Each row is a point on a landscape with many valleys, with its height.
A ball rolls from a point to the lowest of its 2 nearest points, and stops where none of them is lower. Distance is the straight distance between rows; heights are no part of it.
(762) h=163: [-49  17 -26 -29  45   2  35 -21  -8  -7  -8  13  49  25  20 -38  36  -6
   6  -5  16]
(1582) h=277: [ -7 -16 -10 -11 -28 -41 -27  -4  21 -28   7 -18 -39   2  15  21 -62 -13
 -39  -8  12]
(1119) h=343: [ 24 -47  12   1  -2 -43   7  56  34  -9 -21   3 -32 -23   3  36 -18  -1
 -22   5 -15]
(1315) h=186: [-16 -18  30 -40 -13 -10 -10  10  28  41  -6 -17 -20  -2  -1   2   3  13
   3 -16  12]
(1178) h=199: [ 24 -47 -13  33 -32 -30 -21  20  10   6  -5 -18 -61 -12  59  48 -50  42
 -37   8   9]
(454) h=531: [ -6   5  -2 -27 -51 -20 -11  25   5 -27 -16  26 -36   0   2  24 -25  44
   4 -10   9]
(1524) h=144: [ 15   2  -5  21 -13   1  29   4  11 -46  13  -2 -18 -15 -24  15 -25 -22
  11 -25   2]
(241) h=308: [-40 -12 -14   5  42  69 -10 -22 -16 -14   0  -9  51  22 -11  -9  10 -18
  22  29  27]
(175) h=232: [ 26 -13  31 -11  -2 -11   5 -13  13 -25 -38  25  14   3   2  12  24  29
   0  16  -1]
(955) h=369: [ 34  49  21 -17  13  32  30 -38 -51 -17 -10   4   9  13   1 -35  18  28
  -9  20   2]
(375) h=149: [-14   6 -15 -19  15  50  -7  32 -25  -6 -17  -9  22  36 -13 -37   7  -9
  40  13  -9]
(564) h=483: [-32  15 -16 -23   9 -19   1  29   8   9 -17  47  39  34   9 -32  44   0
   7  11 -17]
(752) h=366: [ 22  22 -18  -8  -4 -41 -27   6 -14 -46  -3 -16 -18  -9   4 -15 -31  -1
  32 -16  -5]
(227) h=171: [-13 -22  -6 -13  -2 -29 -46   0  23  39  18   0 -22 -40 -22  10   1  26
  30  14  -4]
(463) h=234: [ 21  13   8  29  17  60  57   0 -58  -1 -16 -15  20  27   5 -12  -1 -10
  21  16 -10]
(436) h=175: [ 28 -10  -9  -1  -6 -11  12 -12  30 -14  -5   3 -55 -38 -43   5 -34  16
  -1  -1 -24]
(823) h=220: [-31  27  21 -33  13  18  16  20   0  42  -1  17  10  33  -3 -30  54   9
 -12 -14  -4]
(267) h=193: [-36 -25 -10 -45  20 -19 -24 -13  15 -10   7  15 -11 -40 -24  13   2  20
  22   7  14]
(1608) h=112: [ 30  10 -45  29 -22  12  17   4 -11 -58   4   7  21 -16 -12   8 -27  -6
  19 -12 -14]
(1929) h=184: [ 35 -39  14  32  17   4  20  25 -33  10  23 -24  -8 -20  28  54 -12  12
  -3 -23  -9]
(2045) h=71: [-11  -1 -35 -23   7  45  55  -7 -11  12  -7  -9  51  20 -15 -46  21   0
  27  26   5]
(1889) h=185: [-29  25 -28 -25  33  36  -7   5 -39 -14  -1   3   1  -1 -14 -31   1 -10
  36  -2  -8]
(2061) h=198: [ -3 -15   4 -19   0 -27  12   7   4 -37 -22   2  16  13  20  21 -22 -46
 -40 -11  -6]
(549) h=176: [-32  15  -7 -25  27  39   3  16 -17  37   3  28  33  53  -2 -38  49  29
   2  34   8]
(311) h=304: [ 10 -18  35  30  -2 -44  15  30  30  14  45 -10 -59 -25  -1  53 -25  41
 -25   7  19]
(1934) h=653: [  3  15  14 -14 -10   3 -50   4   3   2  22 -16   6   5   1   2 -10 -30
 -40 -17   2]
(833) h=109: [ 15   7   3  -8 -20 -13   0 -32  27  36 -10  -2  10   5 -14 -38  27  22
  20   7 -12]
(1366) h=379: [ 25  -6  15 -29  10  -5  12 -26 -23  -1  18  -6   7 -15   2  17  -5   5
 -18  -7   1]
(1591) h=300: [-40  20   9   3 -22 -51 -42  19  20  20  16  34 -11  -4  10  28  12  -1
 -29  11  18]
(808) h=155: [  4  -8  -5 -29  17  12  12  -8 -28 -32 -16 -21  39  15  12 -10 -14 -47
 -18  -5   2]
(1924) h=346: [ -7 -11  22 -13   7 -45  35  -3  27  32  14  -9 -13   4  -2  10   2 -37
 -36  -8  -9]
(1587) h=337: [  9  -1 -27 -35  -5  16   1   2  -6  -2  27 -26  34 -17 -27 -11   4  -6
  25  -4  14]
(1054) h=231: [-54  16 -11 -25 -16  -1  17 -28  31 -13  -2  20   2  15  10  -7  16  -6
 -31 -38  26]
(1484) h=177: [ 20  20   5  21  19  71 -32 -12 -14   1 -10 -36  12  44 -17 -58  -4   9
  17  51  34]
(1533) h=110: [ -9  11 -28  -7  28  55  19  -6 -43 -10 -18   0  25  41 -11 -52   6  10
  34  47  10]
(1215) h=322: [ -7  49 -18  -2 -11  15  -1 -14 -40 -19  -6  30   8  37  10 -15  -8 -10
 -11  -2 -16]
(1418) h=660: [  5  11  -6 -13   3  29 -29   1  10  14  22  -1  26   8 -26  -7   6 -44
 -53  -6 -19]
(1886) h=316: [ 48 -27  13  21  13 -28 -10  25   6   2  25  -9 -59 -39   9  39 -16  44
 -27  -9  -8]
(1031) h=290: [ -6   0  11  21 -22 -21  -5   3   1  43   3  33  -6  -5   4  21  24  33
  17  14 -16]
(240) h=303: [-25   9   0  -8  -4   4 -23 -67  24   1 -21  34  -1 -10  -3  -3  11  13
  -9  13  -7]
(306) h=477: [ 39  38  -6  58   8  62  -3 -27 -54 -18  10 -49  31 -10  -4 -35 -13  -4
  -7  44  31]
(1286) h=282: [-31  33  -6  -3  22  63  -2 -21  -9  12   0  14   3  21 -14 -31   7 -36
 -28  -1 -16]
(300) h=221: [ 18 -62   7  -5 -11 -27  -3  -6  15  28 -15 -20 -47 -24  30  42 -41  29
 -24  20  -8]
(1323) h=267: [-28 -18  21 -46 -13 -45 -17  23  67   7  11  11 -20 -26 -15   9   6  13
 -34   3  41]
(431) h=360: [ 50  32  13  35   4 -11  -2 -13 -36 -31   1   7  11  12  21   7   4   4
 -20  -5 -19]
(370) h=550: [ 29 -33 -43  38 -12 -37 -44  68  19 -14  21   2 -44 -27   8  27 -29  32
  -5 -10 -21]
(675) h=469: [ 48  16   1  37   2  40  33 -38 -37 -28 -13 -51  26 -29  -1 -23 -17 -23
   9  17  21]
(1254) h=202: [ 21  42 -15  40   7  18   5   5 -41   2  21 -12  -5  -5 -10 -22 -10 -29
  22 -13 -21]
(1252) h=391: [-24   0   7  -1 -27 -29  33  30  40 -27  -9  24 -51  10  -6  27 -36 -18
 -38 -11   0]
(228) h=279: [ -5 -16 -22  15  12   1 -25  27   4  11  21 -12  41   3 -12   8   4 -42
  15   6 -18]
(960) h=315: [ 11 -27  18  10   7 -49  23  -7  40  19  40 -22 -36 -29 -19  29 -16  17
 -15  10  10]
(991) h=431: [ 36  32  14  12 -29 -40  18 -34   4 -27  -2   1  -8   1   1 -12  -1   7
   5 -23   9]
(1357) h=258: [ -3  17  -5  -3  17  71  28 -25 -42   7  -1  -6  22  15  -9 -15  -5 -21
 -12  17  -8]
(1699) h=357: [ 30  36  32   8  16  30  20 -36 -25   6 -11   5 -12  -5 -16 -22  14   3
   0   9 -20]
(1644) h=421: [  0  36  -5  -1  15 -10  -8 -21 -29  -8  33 -40  37  -5   8 -32  -1 -50
 -10 -12  23]
(998) h=442: [-21  30  -1  -6 -28 -41  10  12  25  -4 -14  30 -16  25   1 -17   8 -13
  -4 -23 -14]
(1723) h=297: [-25  38 -14  14 -15   3  18 -16 -25  10   7  24   3  28   5 -28  16   1
  26 -17  -6]
(229) h=275: [-28   1  -1 -45 -30   6  -1  -7  26  -7 -17  34  15  13   3   5  11   6
 -40  -6  12]
(1116) h=262: [-21 -15 -10 -27  -7  60 -21   3  -1 -19 -10  23  14   1 -26  19  -5  -8
 -15   8  -9]
(1273) h=541: [ 28 -18 -28  11 -43 -16 -25  46   3 -31  -9  16 -31  -9   9  33 -26  40
   6 -11 -13]
(376) h=238: [ -7 -26  14 -23 -35   1 -11 -31  19 -12 -25 -11 -14   5  12  20 -33 -14
 -39 -11  18]
(1949) h=164: [ 35 -12  30  32  23  11  25  15 -28  31  11  -9 -10 -11   4  25  16   8
  15 -10 -29]
(865) h=321: [ 15  18  48 -12  15 -14 -11  28 -32  12  -3  13 -25   7  16  19   8   0
 -15 -18 -16]
(1713) h=111: [ 24   1   5  15 -31   1   1  -5 -15  16  -9 -14 -15  19  24   7 -17   7
  11 -17 -11]
(437) h=257: [ -5  -7 -14  17  -9 -29 -31 -13   5   7  10  26 -15 -14   1  33 -21  -8
 -41  14 -27]
(299) h=104: [-20  41   9  40  39  52  30 -14 -32 -10  10 -23  34  20  -9 -42  18 -51
  -6  20  33]
(482) h=86: [ 57  25 -13  44 -30   1 -32 -22  10 -21  12 -19  -8  -5  -1  -9 -20   6
  -3 -22  -9]
(1683) h=148: [ 15 -19 -10   3 -43 -20   6  17   6 -13 -12 -28 -10  11  15  11 -32   2
  35 -29  10]
(1044) h=406: [-32   3 -21 -16 -19   6  26  -1  47  16 -17  27  31  21 -13 -42  51  28
  31 -10   7]
(1821) h=355: [ 23 -29 -28 -13 -23  -9  12   1   1  12  42 -30   9 -24 -25  17 -16  23
  26  -4   5]
(2015) h=129: [ 10  25  36  43  28  53   7 -21  -5  -3  -7 -20  25  32  -4 -25  16 -39
  -7  16  15]
(784) h=313: [-24 -25  17  -7 -25 -45  -6  36   4  67   4  15 -27 -12  36  50 -13  13
 -33  24  14]
(2003) h=259: [-30 -21 -12 -14  -6 -13 -14  26  19  18   6   7  34   6  -3   9  18 -22
   4  -2   3]
(609) h=200: [  8 -42  10  24 -15 -25  15   0  22 -34  17 -18 -54 -19  10  58 -59  17
 -32  -3  21]
(922) h=299: [-30   9  36 -17   4 -24   3  33 -11  54 -10  19 -21  17  19   9  23 -11
 -14 -11 -14]
(664) h=516: [-13   0 -12 -43 -26  -1 -30  14 -12 -41 -15  18  14  10   2  15  -2  36
  27  -6  18]
(728) h=385: [-58 -12 -29  -3  -3  24  -1 -36  51  24 -16  20  27   7  -7 -30  32   6
  17   1   5]
(1966) h=331: [-11 -27  10 -13  -5 -63  -1 -16  42  24  10 -12 -20 -11   2  10 -19  -8
 -34  11  -1]
(821) h=397: [ 49  20   6  33  -4  19 -41  26  10 -26 -32 -18   7  22   2 -27   0 -18
   8 -13 -22]
(1846) h=436: [ -3  13  12 -13  -8  -9  25 -14   0  16  12 -46  29  19  20 -25   8 -40
   1 -29  27]
(848) h=445: [ 27  -7   4   8 -15  67  19   7 -11 -26 -20 -27  28  26  -5   1 -12 -23
   8 -10   8]
(112) h=312: [ -6   8 -35 -47 -23  13  15  -2  12 -12  16  13  38   4 -24 -20  22  12
 -14  -6  11]
(1565) h=228: [-24 -12 -11 -66  15  31  -9   0   2 -24 -17  23  -4 -20 -30   6   6  18
  -3   1  -3]
(802) h=182: [ 39  20  -1  41   8  -5  12  28 -25  10  18   1 -34 -20 -12   6  -8   1
  23 -22 -40]
(943) h=266: [-51   6  20 -36  12 -14  25  22  18  36 -19  30 -20   8   9  -4  42   3
  -6 -24   8]
(933) h=141: [-37  18 -23 -16  47  39  -1 -13 -43   9   2  12  25  52   9 -53  27  29
  19  39  27]
(614) h=328: [ 61 -50  22  24  12 -38  -3  23  20   2 -13 -18 -28 -28  23  23  -6  11
 -17  -7 -20]
(1803) h=70: [-26  52  -4  12  35  43  68 -25 -36  -3  -2 -13  31  16   8 -57  37 -23
  -5  -3  37]
(1695) h=196: [ 20  13   9   7  27  30  -9 -39  -8 -12 -20 -24  25  10 -10 -59  14  12
  36  36  20]
(218) h=272: [ 27 -15  -6  50  39  36   3  -2 -27 -22  -1 -22  25 -21  -3   9  -8 -24
  45  10 -12]
(1277) h=194: [-14 -23  10 -19 -48  37   2 -20  35  26 -21  -4 -27   1 -17  18 -20  -5
 -26 -10  -4]
(1686) h=283: [-38  13  28   0 -20 -39 -12   6  10   8 -26  51 -29   2  22  23  10  19
 -15   6  15]
(1166) h=363: [-66 -17 -38 -38  -1   1 -10 -37  57  18 -19  29   1 -27 -10 -15  15  19
  -8  -7   9]
(961) h=152: [  2  -7  27   9 -43  25  25 -18  20  25 -28   0 -21  18  -1  12  -4  -1
   2 -23  -8]
(1040) h=630: [ 35 -13   0   7   7  33 -24  23 -16   1  14 -23 -34 -22  -6  19 -28  -2
 -22 -23 -23]
(1967) h=210: [ -2 -25  22  -9 -25 -69  38  44  15  13   5  -8 -45   1  24  30 -27  29
   7   0  14]
(82) h=212: [-30  -1 -34 -12  25  20   3  -3 -16 -21  -2  25 -11 -23 -29   0  -8 -11
  39  -5 -25]
(717) h=419: [-37  12 -20 -25 -25 -27  40  13  38 -25 -14  35 -36   7 -18  -8 -11  -7
  -7 -27   0]
(349) h=534: [-41  -8  -5 -44  34  -7  -5  -1  13  -3 -33   3   3  -3   6 -37  17 -10
  32 -11  -6]
(702) h=116: [ 30   8   6  47 -28  21 -37  -9   1   2   6 -18  12  18  21  19  -7  -7
 -10 -13  -1]
(1165) h=237: [ 15 -34 -20 -15  17   7 -18  -4  -2  -8 -10 -11  -1 -30 -16   6 -17  -9
  26  13 -25]
(1113) h=396: [  0  47 -15  -4  22  13  17 -19 -58 -21  15 -18  52  17  20 -47  14  -9
   4  25  35]
(629) h=113: [-15 -16 -25 -40  14  27  30 -14 -15   6 -19 -33  43  12   7 -37  -5 -35
  20   7   3]
(207) h=547: [-10  19   1 -38  28 -21  -6  -4   8  -8 -25 -23   6   2   6 -68  24   0
  48 -17  13]
(1504) h=409: [-11  35 -26 -10  26  11   0 -15 -71 -14  32 -21  32 -17  12 -19  -8 -26
   4   5  18]
(86) h=344: [ 40  40  -3  -7 -17   2 -13  -1 -28 -35   0   4  13  26  13  -8 -11 -15
 -39 -13 -12]
(1724) h=384: [ 37  50  -6   4   3  32  33  -2 -56 -27   2 -17  43  18  -2 -45   7  -5
 -16  33  18]
(1820) h=558: [ 14  34   6 -14   2 -15  -9  14  23  -4 -16  -6   0   8 -24 -60  21 -18
  32 -14 -11]
(1345) h=329: [ 30 -42  -5  20 -23  10 -10  -2  -7  24  -8   8  23   3  30  44   0  11
 -42  21 -28]
(1665) h=233: [-29   1  19 -55   7 -23 -20  10  50   3   6 -12  -9 -17 -16 -19  26  12
  -6 -38  40]
(1517) h=347: [ -7  23  21  14  25  18   0 -51 -25  23  13  -6   3  -2  -6 -17  19  -1
  14   9  -4]
(305) h=305: [-73  -2 -16 -30  19   2  19   7  36  35 -23  41  10   5  20 -17  52  30
 -10 -18   7]
(1061) h=411: [ 68  -8  -1  62  14  47 -30  13   0 -20 -24 -26  23  17   8 -19  -6 -16
  -7  10 -24]
(1538) h=180: [-16 -42   6 -25  -2 -12  42 -16   0   1  32 -13 -13 -19  -7  47 -32   1
 -14   0  30]
(1878) h=365: [ -3 -16  16  -7 -18 -14  14  56  46   7   8  -2 -41  -3 -29  23 -20 -16
 -33 -10  -3]
(1760) h=364: [ 76  22   2  52  22  17  18   9 -40   1  -3 -18  11  12  23 -18  14  -4
 -14   5 -34]
(1773) h=222: [-10  -3 -12  31  22   8  28 -13 -38  19  23  19  24  -2  -5  23   5 -20
  12  11 -27]
(1247) h=498: [-42  13 -25  -2   9  11 -13  -4  13 -13 -41  48  36  44  11 -36  35   5
   9  30 -10]
(1271) h=204: [ -7 -56  17  -2  13 -10  18  15 -11  11  16 -13  -1 -22  12  67 -21   0
   1   2  17]
(1025) h=392: [  4  -2  12 -27  35  -3  41 -13 -14 -26  11   8   8 -31 -15   6  14 -13
   0  -4   8]
(1887) h=461: [-34  -8  28 -15 -27 -28  41  -5  13   5   0  15   0   5  15  25  21  23
   2 -19  40]
(1490) h=85: [ 53  16 -50  20   3  11  16  -7 -40 -49  12  -6  37 -36  -9  -9 -14   3
  20  17 -11]
(592) h=341: [ 46 -12  -3  46  10  28 -24 -22 -25  22  -2   3  22  13  17  13   5  12
 -30  31 -35]
(941) h=150: [ 21 -21  -1  32 -44 -27 -40   5  30   9  13 -31   5   4  21  22 -23 -11
 -16 -19  11]
(1125) h=174: [ 13 -34 -18  43 -48 -21 -44   6  30  -3  14 -17 -25  -7  31  46 -42  15
 -37  -9  11]
(1709) h=207: [-20 -36 -31 -21 -32 -55  -5  21  18  -5   4   9  -4 -10   6  23 -26  19
  20  14   8]
(1953) h=256: [ 42 -30 -22  29  25  12 -24  27 -25 -12  -1  -8  11 -19   1  15   1   7
  36   4 -31]
(662) h=332: [-40  35  17  -1  17  16 -38 -27 -19  37  22   6   1  17   6 -23  32  20
  13  -5  15]
(641) h=335: [-66  -8 -26 -37  27  -1  34 -10  40  32  12  25   8 -19 -15 -11  43  21
   0 -19  10]
(1263) h=571: [ 11 -13  36  17  13  -1 -18  21  26 -10 -20  -1 -34 -18 -12  20  -3 -20
   9 -17 -12]
(137) h=173: [ 10 -11  -2  35  -7 -29  33   2   5 -44  32 -14 -44 -15  -6  37 -57 -10
  -4 -21  19]
(353) h=465: [-10  46  -6 -27  -4 -34  13  14  -7 -14 -12  42  21  39  15 -36  34   2
 -10  -9  -9]
(1380) h=211: [ 18  -2  11  -4  20  -4   8 -48   5 -19 -34   6  26   8   1 -30  25  23
  38  34   0]
(96) h=181: [  1 -29 -20 -12 -33 -50   9  26   6  -7  21 -30 -30  -5   8  19 -52  25
  25 -11  12]
(1497) h=143: [-23 -32  18 -47  -4  14   4  10  12  16  16 -15 -29 -19 -21  34 -14   4
 -16 -16  20]
(138) h=302: [ 12  -6  23   9 -33 -48 -18  23   0  42  19  25  -7 -13  27  46  13  44
 -14  15   8]
(779) h=320: [-24  34   4  -8  10   6 -26 -55   2 -23   0  15 -21 -18 -13 -25   3   5
   1 -19  11]
(2014) h=584: [-37 -14  37  -6  10   2  -6  18  32 -20  -5  -6 -23  -5 -16  21   6 -23
  11 -34  27]
(513) h=271: [-13   1 -19  29 -43 -36 -28 -18  49  11  19  29 -28 -13 -14  22 -20  10
 -26  14  -7]
(1227) h=314: [ 20 -32  23  13 -23 -29  11  18   8  26   4   8  17   4  28  50  14   4
 -32   9   2]
(888) h=451: [ 11  12  12  26   1 -12  12   5  -4  16  -4 -44  20  17  15 -31   2 -50
  39 -19   1]
(111) h=235: [-38 -13  16  -4 -16 -63  16  39   5  23  37  -1 -32   4  22  45 -24   8
 -12   4  26]
(1944) h=172: [-46  38   2 -20   5  16  20 -29  15   6   1 -10  -1  23  13 -41  22 -16
 -12 -49  30]
(519) h=293: [-39 -16  -4 -21  24  42 -40 -16  -1 -15 -10   9  42  15   0  -1   9 -11
 -10  22  17]
(919) h=351: [ 61   8   1  34   9  28  -2 -24 -37  11  -1 -23  41  28  25 -17  -2   3
 -25  31 -14]
(679) h=352: [-22   5 -18  -2 -14 -40 -26 -19   1 -14   8  -6 -25 -12  -1  -8 -33   0
  41 -13   7]
(1238) h=368: [ 48 -22  -6  -2   3 -11   2 -15 -29   0  39 -34  18 -33   4  21 -13  17
   1  -1  10]
(288) h=478: [-44  -4   7 -25  -4   8  35 -15  -7  10   5  11  22  15  16  -2  32  27
  23 -19  33]
(684) h=208: [ 23  -4  10  20  23  40  12  14 -55   9 -16  -8  20  38  20  -3   7  25
  35  31  -8]
(2026) h=623: [ 14   6  15  15   9  33 -14  -5 -13  -2  32 -40 -24 -31 -25  22 -24 -17
   9 -28  10]
(1559) h=301: [  0 -50 -19  25   5  -1 -17  40  19  16  -7  -2   6 -12   0  34 -18 -34
  -3   8 -37]
(1802) h=615: [-11  14  28  16   0  38  -8 -12  20  16  29 -17 -18 -16 -41   7  10 -22
   1 -31  13]
(374) h=287: [-30  11 -18   1 -32 -36 -14 -43  45   4 -23  49 -21 -13  -9  -6   6  19
  -9  13 -11]
(1029) h=156: [ 33  18   9  47  15  77   0   6  -7   8 -15 -23  15  52 -21 -40   4 -13
   7  37  -8]
(502) h=427: [ 55   1 -19  28  -9  62   6  33 -17 -28  -8 -17  46  29  -7  -7  -6 -11
 -12   6 -13]
(804) h=288: [-15  -9 -14  11  40  43 -11 -23 -28 -12  10 -35  33 -19 -12  -2  -4 -30
  37  20   9]
(287) h=131: [ 44  -8  -5 -11 -21  -1  -6 -22  15  32  -3   3  -7 -17 -23  -3   5  27
   0  11 -31]
(115) h=556: [ 21 -28  -9  41   1  -8 -63  45  13  12  13   4 -39 -35   2  35  -9   7
 -16  -2 -27]
(1553) h=289: [ -9 -19  30   9 -24 -35  -7  10  38   9   4  17 -52 -27   5  49 -17  25
 -38  26  25]
(685) h=435: [  2  -2  -5  16   8 -50   7  44   6  25  13  28 -50 -14 -12  20 -17 -10
 -19  10 -48]
(358) h=638: [ 50 -21  19  11  25  20 -31   3  -8   4  -4 -29   0  -8  11   4  -8 -27
 -35  -4 -30]
(523) h=330: [ 22 -22  17  11  12 -35  26  21  -3  27  29  -7   2  -4   6  31  -3 -28
 -34  -8 -23]
(1068) h=274: [-41   7  -6  17 -19 -12  17  -6   9  36  19  20 -13   6  -6   5  15   7
  33 -20  -3]
(1670) h=61: [ 43  24 -28  21 -19   1 -20 -27 -24 -18  19 -16  13 -21 -13 -16 -10  24
  30   5  -5]
(280) h=106: [ 19 -11   1  35   7   2 -28 -20  27 -10  -6   3  15 -26 -22   1  16  17
  47  19  -4]
(1881) h=601: [-48  16  37   4  22  38  -9   6  23   3   0   1  -9   3 -21  -8  40  -6
  23 -38  25]
(139) h=497: [-48   5 -19 -36 -26   6 -19 -14 -13   2  -1   8  19  18  22  -8  11  33
  38 -10  31]
(134) h=306: [ -2   9  10  -4  28  35 -34 -19  -8  21 -23   2  -2  18  -3 -28   1 -34
 -13  26 -40]
(999) h=460: [ 47   9   6  23 -20  36  23 -10 -24 -41  -7 -38  19  -9   7   0 -19 -14
   5 -19  22]
(1317) h=183: [ 30  -1  -5 -13   7  51 -20  28 -38   5 -13 -10  15  16  -9 -11  -2  23
  30  21 -17]
(1184) h=247: [-21   0  25  21  22  -6  -5   1 -16   4 -31  62   7   7  17  23  26   0
   1  33 -25]
(590) h=201: [-33   6 -17  -1  35  -1  35  -9 -18  -2  10  21  41   8  -8 -16  28 -31
  16  16 -10]
(2009) h=263: [-16   5  15  -5  -1 -40   7 -17 -10   0 -42  56 -17   7  26  16   7   4
 -24  22 -29]
(1737) h=117: [-39  36  -8 -28  27  24  42 -20 -20   6   7 -16  29  16  21 -52  36  -5
  -3 -28  33]
(868) h=213: [  2  51  -5   3  30  37  10   5 -45  -8   2 -31  -9 -18 -26 -53   0 -30
  34  -6  -1]
(793) h=239: [-27   2 -15  18   9   1 -15 -22 -15  17  38  14  -2 -14 -11  26 -10 -18
  -5  -1 -11]
(1496) h=296: [-40 -16  15 -39 -30 -25 -14  11  63 -18  -6   8 -51 -13 -14  15 -31  12
 -40   3  36]
(1457) h=336: [-40  15  -5 -20  -2 -23 -29 -51  13  10  23  -2 -37 -15  -8 -11 -11   9
   5 -15  12]
(866) h=268: [-40 -15  15 -25  31  -6  10  16  -5 -10 -31  45  18   0  10  18  35   7
  21  13  -2]
(183) h=195: [ 10  -2   3  22  -3 -40  19  14  41 -27  12  12 -81 -23 -31  12 -47  15
 -13   5 -22]
(1814) h=153: [ 24 -26  -3 -16 -22 -14 -23  18  35  16   1   7 -35 -36 -35  18  -3  36
  -6  12 -16]
(1464) h=251: [ 33  -1  41 -23   0  14  -9  13  -4  -2 -19  -4  26  20   7  -7  35  31
   6   8  10]
(1350) h=515: [-58  17 -29 -22  44  21 -22   2  18 -10 -39  20  19  32  11 -62  33   6
  25   0   2]
(867) h=644: [ 26 -12  44 -10  13   2 -25   4   5  18  -7 -11   5   7  18  17   1 -34
 -59  -7 -15]
(1901) h=562: [ 27  -9  25  53   4   5 -46  30  11   7 -18  -1 -44 -15  19  30  -2  -6
 -24 -21 -31]
(650) h=444: [ 19   5  27  10 -14 -45  45   2   8  -7   5   4   3  12  11  17  15  -1
   7 -21  17]
(1556) h=273: [ 18   3  18   6 -18 -27  -3 -13   4  -5  -5  24 -36  -8   1  37 -12  22
 -47   4  -9]
(109) h=254: [-42  -2   8  17 -18 -48  23  15  11  31  45   5 -31  -2  -2  26  -2  14
  28 -18  20]
(730) h=229: [-15 -39 -24 -14 -26 -35 -12  23  43 -11  -9  21  27 -21 -18  24   9   5
  20  13   9]
(1580) h=382: [ 51   2 -11   2  -9  -2 -40  21  11 -37 -25 -28  -1  -6  -5 -23 -14   0
  34 -16 -13]
(1754) h=407: [ 10  12  -2 -25  27 -37  36  34 -13 -27  13  30   6 -10 -14   2   8 -23
   0 -11 -17]
(351) h=408: [  5  43 -26  16 -10  -4  29 -38 -27 -15  13 -13  51   3  14 -41   9  -7
  32  22  26]
(581) h=420: [ 17  32 -24  14 -18 -35  37 -37 -10 -41   5  10  19  -8  -3 -20  -6 -10
  17  -4  11]
(411) h=317: [-35  27  13  -2 -11 -18 -63   1   6  32  12  15   1  11  15  -6  17   7
   3  -4   8]
(654) h=230: [  5 -24  20   4  28  11 -14  15 -41  19 -26  20  14  14  26  25  15  21
  14  38 -26]
(264) h=422: [ 20  -8 -19 -28   3 -47  18  40   6 -15   4  13 -22  -6 -23  -1 -17 -19
 -21  -4 -39]
(1316) h=246: [ 13 -55   7 -35   7 -13 -14   4   7   2 -23 -26 -14 -27   3  22 -28   1
   2   5 -11]
(1059) h=84: [ 32  -6 -10  25 -14   5   0  -9  13  19   0 -18  36   7  -8 -21  14   4
  40  22 -13]

For each start below, name the point where the ball stops.
(502): (437)
(138): (1713)
(431): (1713)

Call two points neighbours if one is among the 2 nearest of the other. Go from one point of each pair to the other, from neighbour to neighbour, staying as low as possible. Name the highest point that can't be avoided.
(1533) and (1737): (1464)
(1533) and (1949): (868)
(1497) and (1949): (1271)
(1949) and (1059): (1165)
(1713) and (1670): (702)
